Each scene shows the same named points in several views. A view is turned or mirrored, and shifted as a whole, has a little noise and may leave points out.

Scene 1
View 1
j858: -4 -24 -16 -18 26 19 -8 24 30 -34 -6 3 -12 -11 -7 1 24 -13 -2 33 2 -1 -22 -18 -13 28 -8 11 19 4
j280: 7 -8 -2 -1 12 1 -5 -1 8 3 9 -6 -2 -18 5 2 10 -6 8 17 14 6 2 2 7 11 -18 1 -3 -2
j748: 0 -18 -11 -11 25 -11 1 4 31 -13 -5 6 -13 -17 -9 -7 33 -19 -6 19 11 13 4 -21 -2 8 -17 9 -3 -4
j405: -5 -11 12 -2 4 -17 2 1 19 -13 -5 7 0 -6 -5 2 16 -15 -5 14 14 1 20 -29 -1 -7 -17 17 -10 -11
j484: -4 -23 3 -13 8 3 -1 27 37 -34 2 10 -10 -7 -9 3 18 -17 -13 21 -3 -1 -5 -51 -4 4 -15 24 17 -2
j426: -5 -8 -1 1 15 -14 3 -5 18 -12 2 19 -4 -9 -4 1 12 -9 -6 8 24 11 8 -13 -4 -8 -19 3 -11 9
j154: 12 -13 -9 0 14 7 -7 -1 11 6 16 -6 -6 -23 6 5 7 -6 5 15 8 12 -11 1 9 18 -19 -1 5 2
j232: -10 -6 -2 9 19 -6 -6 -19 4 -13 -13 18 4 -1 0 18 3 -2 3 16 31 2 -4 14 -24 4 -8 0 -15 13
j204: -2 -14 -3 3 10 2 -2 4 20 -19 11 20 -6 -7 -1 14 -1 -5 -8 10 13 8 -14 -18 -8 1 -16 7 6 18
j921: 1 -14 -19 -4 25 -3 2 3 26 -14 15 22 -14 -17 -4 -1 13 -8 -9 7 20 21 -12 -10 -3 1 -21 -3 1 24
j972: -7 -9 2 0 8 10 -4 10 12 -25 8 17 1 -1 0 13 -4 0 0 15 19 -2 -11 -10 -12 0 -13 4 4 18
j868: -5 -14 -3 3 13 -7 2 2 24 -21 10 27 -7 -6 -5 9 3 -8 -13 5 17 12 -7 -23 -9 -8 -19 7 0 20
j871: -5 -6 -1 -8 11 7 -1 16 11 -18 11 8 -1 -8 0 -3 8 -3 7 16 24 0 3 -5 0 -2 -18 -2 -1 11
j892: -9 -7 -11 -12 25 -3 3 10 18 -22 1 14 -7 -10 -6 -12 22 -7 1 16 30 8 7 -2 -6 -3 -18 -4 -9 13
j913: -12 -13 -2 -2 17 -13 3 1 27 -28 -4 28 -6 -2 -10 4 14 -12 -13 10 23 8 4 -25 -15 -11 -15 10 -7 14
j597: 2 -6 -4 -6 9 28 -9 20 1 -13 19 -5 1 -12 8 3 -2 5 17 22 17 -4 -14 11 2 15 -15 -6 10 12
View 2
j280: 18 -2 -2 -12 3 10 -11 -2 10 9 18 14 14 0 -6 20 -13 -2 -11 4 0 -2 16 2 10 2 -18 6 -6 3
j484: -10 -1 8 -14 -12 9 -2 29 23 -36 34 -7 -12 16 -33 21 2 -7 -16 -13 -3 23 28 5 14 9 -12 5 10 -23
j921: 6 8 -16 -6 -10 1 -1 3 -1 -22 9 15 -7 -11 -25 18 -20 -16 -19 -2 -9 6 32 -1 2 1 -17 4 -4 12
j597: 17 10 -4 -15 11 11 -2 -3 20 16 27 7 23 11 -9 24 0 -10 -17 10 -23 -2 40 14 2 12 -36 -1 -7 13
j868: -9 3 -10 -15 -8 17 2 6 9 -20 9 8 -8 -7 -20 8 -15 -12 -20 -16 -5 12 32 0 -5 -1 -5 11 -3 4
j892: 10 1 -4 -2 -14 6 -2 2 7 -17 12 10 -4 -7 2 20 -13 -24 -4 13 -13 18 19 9 -2 2 -13 3 -2 7
j748: 10 -5 1 0 -17 -1 -14 11 5 -26 19 9 -11 -1 -16 28 -17 -10 -9 6 0 16 11 -5 16 1 -9 5 5 -12
j871: 9 4 -3 -12 -2 13 0 4 16 -5 19 7 8 1 -2 15 -3 -17 -8 4 -10 10 25 14 0 6 -19 3 -5 7
j858: 6 1 2 -5 -10 -3 -8 11 18 -21 33 -7 -6 19 -30 44 -7 -12 -21 12 -33 19 41 -1 11 10 -26 -1 14 -16
j405: 0 -13 10 -12 -9 21 -10 13 18 -10 19 5 -2 3 -2 11 -8 -3 -4 -9 15 17 2 1 9 -1 2 14 1 -18
j913: -10 -4 -4 -9 -16 17 1 7 10 -25 8 5 -15 -6 -9 11 -16 -18 -12 -8 -6 23 22 -1 -8 -3 3 11 2 -4
j426: 1 -4 -5 -10 -10 16 -3 2 6 -12 8 13 -4 -10 -4 10 -18 -12 -9 -5 2 13 14 0 -2 -3 -2 11 -4 2
j204: -5 3 -9 -17 -2 16 1 3 12 -10 15 7 -2 0 -24 14 -13 -8 -24 -13 -11 8 37 0 -3 1 -11 10 -2 2
View 3
j405: -6 -20 1 -14 -5 -10 2 -28 -14 -5 -6 28 -5 -10 -1 7 -9 0 2 -4 2 -8 -13 -22 11 16 14 9 16 3
j921: -1 -2 9 12 -16 13 21 -15 -8 6 -5 5 -6 -1 -6 10 -11 -5 -24 -11 19 2 -9 4 -12 11 0 -18 6 2
j892: 6 3 16 11 -11 2 10 -24 -7 12 -15 23 2 -6 -4 7 -9 6 -3 -11 21 1 -7 -7 -6 3 -1 2 -1 4
j748: 8 -16 16 -1 -3 5 12 -17 -23 -6 -6 12 -4 -21 1 3 -22 -1 -10 -24 11 -6 -14 -9 4 8 4 -1 2 1
j426: -5 -12 5 -1 -9 -2 6 -25 -11 3 -9 21 -3 4 -12 7 -3 0 -8 -5 13 1 -10 -6 -3 15 9 -1 11 -1
j204: -12 -4 -3 2 -13 1 19 -18 -8 6 -2 4 -11 3 6 19 -7 -9 -12 7 7 -2 0 -2 -5 15 4 -16 12 7
j232: -7 -3 6 3 7 -6 -3 -26 -22 15 -17 10 -6 22 -7 13 9 1 15 8 13 8 12 12 -4 13 0 -2 0 -4
j871: -1 10 6 5 -9 0 13 -23 4 15 -5 24 -3 -4 13 6 -5 1 -1 3 13 2 -7 -9 -1 5 2 -4 8 3
j154: 3 2 8 -1 9 13 15 -11 -2 9 13 10 -16 -5 22 -11 -3 -11 -7 -3 10 9 -14 10 4 11 3 -17 11 -13
j972: -11 6 -4 4 -11 -5 16 -22 -3 14 -6 11 -8 5 14 21 -3 -6 0 14 7 -1 6 -6 -4 9 -1 -11 9 9
j280: 2 1 8 -2 8 5 8 -18 -2 10 5 21 -10 -2 15 -9 1 -5 2 0 11 8 -12 3 6 10 6 -6 11 -11
j484: -6 -14 -2 -8 -18 -5 27 -18 -15 -10 -1 7 -8 -32 23 25 -32 -8 -12 -5 -4 -22 -7 -30 9 9 4 -7 11 22
View 4
j154: -8 -2 12 -6 -2 7 2 -5 -13 3 4 -1 -4 0 9 -22 -7 11 7 7 -12 7 35 -6 -17 -24 11 14 -7 -3
j868: -2 2 -2 10 1 5 -24 -8 -7 -7 9 4 -11 -27 0 3 4 1 8 10 3 10 11 -16 3 4 7 -7 -7 -7
j892: -8 6 1 5 -10 -8 -11 -7 6 -10 1 6 -6 -17 5 0 -6 -12 -20 19 -11 11 30 3 -10 5 21 -4 -4 -2
j913: -6 3 -7 14 -5 2 -24 -9 -7 -14 16 4 -10 -26 -1 15 -3 -8 -5 17 5 15 14 -13 0 11 6 -16 -6 -7
j921: -8 1 -7 6 -7 -8 -15 -5 0 -7 -9 -5 -8 -28 -3 -11 -1 -2 9 8 -5 6 26 -14 -4 -1 15 0 -8 -4
j871: -1 7 14 1 -1 1 -10 -13 -1 -2 10 11 -6 -12 13 -7 0 0 -15 15 -8 11 20 3 -4 -3 19 3 -4 -4
j426: -7 2 -2 7 -1 10 -18 0 -9 -12 10 9 -13 -15 3 10 -3 -3 -5 16 -5 8 24 -7 -12 5 8 -9 -3 -3
j405: 2 5 3 2 3 15 -20 -11 -28 -17 30 6 -8 -1 8 19 -10 -4 -16 25 2 15 20 -12 -14 -2 4 -11 -3 -5
j204: -4 0 5 8 0 5 -17 -12 -8 1 14 1 -6 -24 4 -7 3 8 12 6 5 13 11 -15 7 -5 5 1 -9 -9
j597: -4 4 30 -5 -1 0 4 -17 6 14 9 12 0 -6 20 -30 3 12 -8 5 -12 12 20 11 2 -17 22 20 -6 -5
j858: -7 1 7 3 -21 -26 0 -36 -5 0 23 -21 14 -18 6 -20 -19 0 -7 15 10 33 21 -9 11 -17 10 6 -15 -9
j484: 15 8 1 1 -3 -11 -25 -39 -28 -12 28 -18 5 -17 6 -1 -11 -2 -8 23 17 27 7 -28 10 -13 8 -3 -11 -10
j232: -31 -7 9 17 -12 15 1 8 10 4 26 21 -11 -16 4 8 -4 3 -1 6 -5 16 24 14 -6 9 -2 -8 -6 -6
j280: -8 1 14 -4 0 11 -1 -4 -11 -1 12 8 -7 2 11 -10 -7 7 -5 12 -13 8 32 1 -18 -14 12 7 -5 -2
j972: -5 3 16 9 -1 6 -12 -14 2 5 20 12 -6 -21 11 -6 5 7 -1 6 2 15 8 0 10 -1 9 2 -7 -8
View 5
j597: -17 -15 0 28 -1 -19 -16 10 12 -13 -16 -7 -6 -2 25 23 -3 21 9 -19 -6 12 7 5 5 2 -15 2 14 2
j921: -23 -23 3 7 -3 12 -12 -9 0 -2 -10 -22 -15 -7 13 2 -13 -2 13 -1 -12 4 -20 -3 -11 -3 -3 -9 -4 24
j484: -25 -22 -2 40 -4 -1 -26 -30 -11 -25 -4 -14 -45 -17 23 13 18 -20 -1 2 -18 7 -6 -16 -11 16 2 -27 -26 7
j748: -23 -13 6 18 7 10 -16 -11 -12 -6 2 -10 -36 -19 11 0 5 0 1 -8 -4 8 -27 -13 -1 -14 1 -29 -19 15
j868: -17 -23 2 10 -9 1 -11 -18 -6 -15 -9 -25 -13 -7 2 9 -4 -20 6 8 -12 5 -15 0 -6 3 0 -4 -13 11
j204: -18 -19 -1 18 -12 -4 -12 -14 -2 -16 -10 -22 -10 -9 11 13 0 -12 13 6 -13 5 -8 1 -3 1 -1 -2 -7 12
j405: -12 -13 11 22 4 -4 -15 -15 -12 -22 1 -10 -28 -15 -3 7 15 -18 -15 1 7 18 -18 -9 14 -8 3 -13 -24 -6
j426: -13 -17 8 6 1 2 -10 -8 -7 -11 -4 -18 -14 -9 -5 6 -3 -11 -3 1 0 12 -22 -2 5 -10 -1 -6 -14 6
j871: -15 -21 4 17 6 -8 -16 0 2 -13 -11 -11 -16 -2 9 16 -6 4 -5 -13 -5 11 -6 -1 1 1 -12 -5 -4 1
j972: -14 -17 -4 19 -8 -17 -13 -7 0 -19 -12 -17 -10 -3 7 25 -2 -6 7 -1 -15 4 -1 3 -3 4 -9 0 -5 3
j858: -30 -10 -12 35 -5 -12 -21 -11 -8 -11 -5 -6 -43 -17 29 24 8 13 18 -12 -28 -5 -4 -11 -17 0 -9 -34 -14 18
j154: -22 -10 7 28 -4 0 -14 3 7 -6 -9 -10 -9 -15 29 2 6 14 18 -11 3 17 -11 -1 12 -13 -1 -3 10 15
j232: -8 0 -3 -2 -8 -23 0 5 -8 -11 -3 -14 -2 -9 -17 24 -5 1 10 2 -8 0 -17 9 9 -28 -7 -1 -9 4
j913: -15 -20 1 4 -2 -1 -11 -17 -14 -15 -4 -21 -23 -9 -9 12 -4 -21 -4 7 -12 3 -20 -4 -6 -4 -1 -13 -25 8

Which points are out of place in each view (at most two, in the order of its rows)? Write - if all are in place.
view 1 | j280
view 2 | j405
view 3 | -
view 4 | j892, j204
view 5 | j597
